Each row is a point on a landscape with many valleys, with its height.
From any point a ball takes the steepest step (drop divided by distance) to one of its 3 nearest points. It stops when none of these is lower. Distance is the straight distance between rows; heights are no part of it.
K40: [156  98  94 138 137 140 100 114  82 137 218 107 102  96]  h=53.4
K996: [107 164 143 122 138 189 144 114 150  78 124 170 108 119]  h=14.7
K151: [104 132 172 141 118 179 128 122  90 104 129 122 145 116]  h=16.0
K696: [155  88 129 148 108 130 149 121 150 160 104 126 115 161]  h=36.4
K760: [198 104 162 139 125 107 160 138  86 135  75 147 164 162]  h=54.5
K470: [ 63 123 167 122 117 123 179 144 151 151  81 107 160 151]  h=71.4
K910: [119 147 128 132 111 160  89 155  70  99 162  86 140 112]  h=35.9
K434: [112 140  99 131 106 143  87 179  76 112 158  61 156 134]  h=39.5
K213: [182 109  84 147 111 145 109 143  79 136 196 100 110 117]  h=50.9
K352: [184 113 132 119 125  94 189 137 135 134  72 143 139 173]  h=48.3
K363: [ 73 134 143 100 153  93 118 104 157 121  91 163 133 127]  h=79.0
K697: [157  92 125 148 114 156 121 128 129 166 143 129 108 126]  h=52.6
K73: [126 167 124 124 158 188 143 114 170  89 150 174 100 109]  h=34.9
K317: [ 77 165 129  81 166  83 117  95 168 122 110 184 136 117]  h=78.2
K573: [ 98  94 138 125 151 145 105  91 123 156 141 157 101 117]  h=39.2
K834: [162 124 108 165  95 154 114 167 102 136 148  79 128 138]  h=50.7
K192: [113 192 152 131  99 197 165 151 128  60 128 104 146 117]  h=26.5
K225: [215 118 113 153 116 141 127 141  96 137 132 122 136 137]  h=27.5
K796: [194  80 111 141 129 135 138 109 119 150 129 157 105 139]  h=61.5
K660: [130 107 125 149 116 153  96 138  87 124 172  96 128 116]  h=42.5
K732: [119 142 147 124 147 186 133 103 119  85 145 166 121  97]  h=36.9
K371: [105 105 145 144 151 146 108 112 115 147 132 148 120 123]  h=16.8
K683: [ 64 143 156  88 156  99 137 114 167 119  89 157 138 124]  h=78.6
K520: [162  99 101 117 130  66 148  99 162 148  90 159  93 142]  h=29.4
K343: [146 109 113 122 114  78 156 112 174 147  91 141 110 162]  h=36.7
K475: [ 99 156 177 139 125 183 157 126 120  90 106 132 142 116]  h=29.1
K611: [ 93 140 178 150 107 173 149 159 107 115 109  98 158 139]  h=31.3
K793: [143  88 118 144 124 112 133 109 151 164 108 143  92 140]  h=13.7
K995: [196  87  98 133 141 126 139  95 124 161 148 170  82 133]  h=64.9
K792: [214 114 110 153 100 148 125 146  98 137 157 121 125 137]  h=19.2
K721: [ 88 183 125  86 164  98 131  99 192 104 112 184 118 132]  h=84.5
K253: [ 84 124 162 118 139 142 128 121 131 143  99 141 131 129]  h=18.7
K733: [157 140 129 170  93 148 128 181 113 132 135  60 151 141]  h=50.5
K729: [130 108 147 157 108 133 179 143 157 165  84 108 123 162]  h=52.7
K148: [ 79 105 137 122 132  88 135 130 180 158 102 131 120 149]  h=57.9
K193: [ 81 120 121 113 150  56  93 109 173 162 112 144 127 124]  h=44.2
K688: [133 103 144 168  96 150 146 160 127 149 120 103 135 147]  h=46.0
K625: [114 166 147 119 112 176 124 157  83  67 151  99 150 113]  h=31.5
K372: [ 89 120 142 122 105  71 188 151 175 162  73  97 144 143]  h=67.3
K295: [186 138  79 143 111 130  91 176  98 121 171  71 139 131]  h=45.0
K13: [130 111  90 112 136  60 118 102 178 160 110 143 100 138]  h=28.6
K889: [143 133  86 133 113 141  86 167  84 124 170  61 139 131]  h=41.8
K518: [221 146 111 155 114 134 129 170  92 113 128  89 157 124]  h=38.0
K241: [196 133 130 169 101 141 145 175 116 131 115  91 161 147]  h=42.3
K776: [ 84 117 154 115 155 148 126 105 132 122 104 157 122 125]  h=42.4
K987: [122 101 149 156 120 151 116 121 122 151 139 123 121 123]  h=40.5
K230: [125 138 134 119 135 176 119 122  80  91 170 139 120  91]  h=50.4
K501: [177 151  60 133 118 125 101 209 106 113 151  53 146 140]  h=48.0
K209: [183 124  65 146 114 129 100 171  96 130 186  77 123 127]  h=46.1
K512: [178  92  91  96 145  54 140  80 140 141 103 178  99 134]  h=21.7
K479: [129 135 133 108 153 174 112  85 109  99 165 177 111  83]  h=50.8
K976: [ 80 122 129 122 113  56 153 126 182 155  87 109 128 135]  h=64.0
K414: [136  99 110 133 123 159  88 134  82 141 172 109 118 106]  h=47.3
K212: [ 87 171 139  88 168 114 135 105 175  99  95 184 127 129]  h=84.2
K622: [ 73 173 129  87 151  34  95  95 173 126 127 152 151 118]  h=84.7
K764: [ 83 139 132  91 170 118 111  83 146 123 119 186 120 118]  h=67.2
K920: [ 55 150 170  95 141 119 166 128 163 114  75 138 144 137]  h=75.0
K619: [163  75 102 145 142 141 122  97 122 170 159 156  92 118]  h=60.9
K529: [126 129 119 112 157 163 119 101  77  84 202 137 114  82]  h=55.8
K545: [102 130 160 157 102 169 115 155 100 124 127  89 150 126]  h=30.4
K684: [ 79 208 149  88 133  29  99  86 175 120 134 144 164 112]  h=86.5
K56: [ 59 179 145  89 136  34 140 112 175 120 104 133 155 119]  h=86.9

For each start below, name every point that the ball comes to, in order.
K230 => K732 K996
K56 => K683 K920 K470 K253 K371
K352 => K343 K793
K776 => K253 K371
K660 => K910 K625 K151

Where does a ball stop that starts at each point below?
K529 => K996
K479 => K996
K733 => K792
K434 => K151
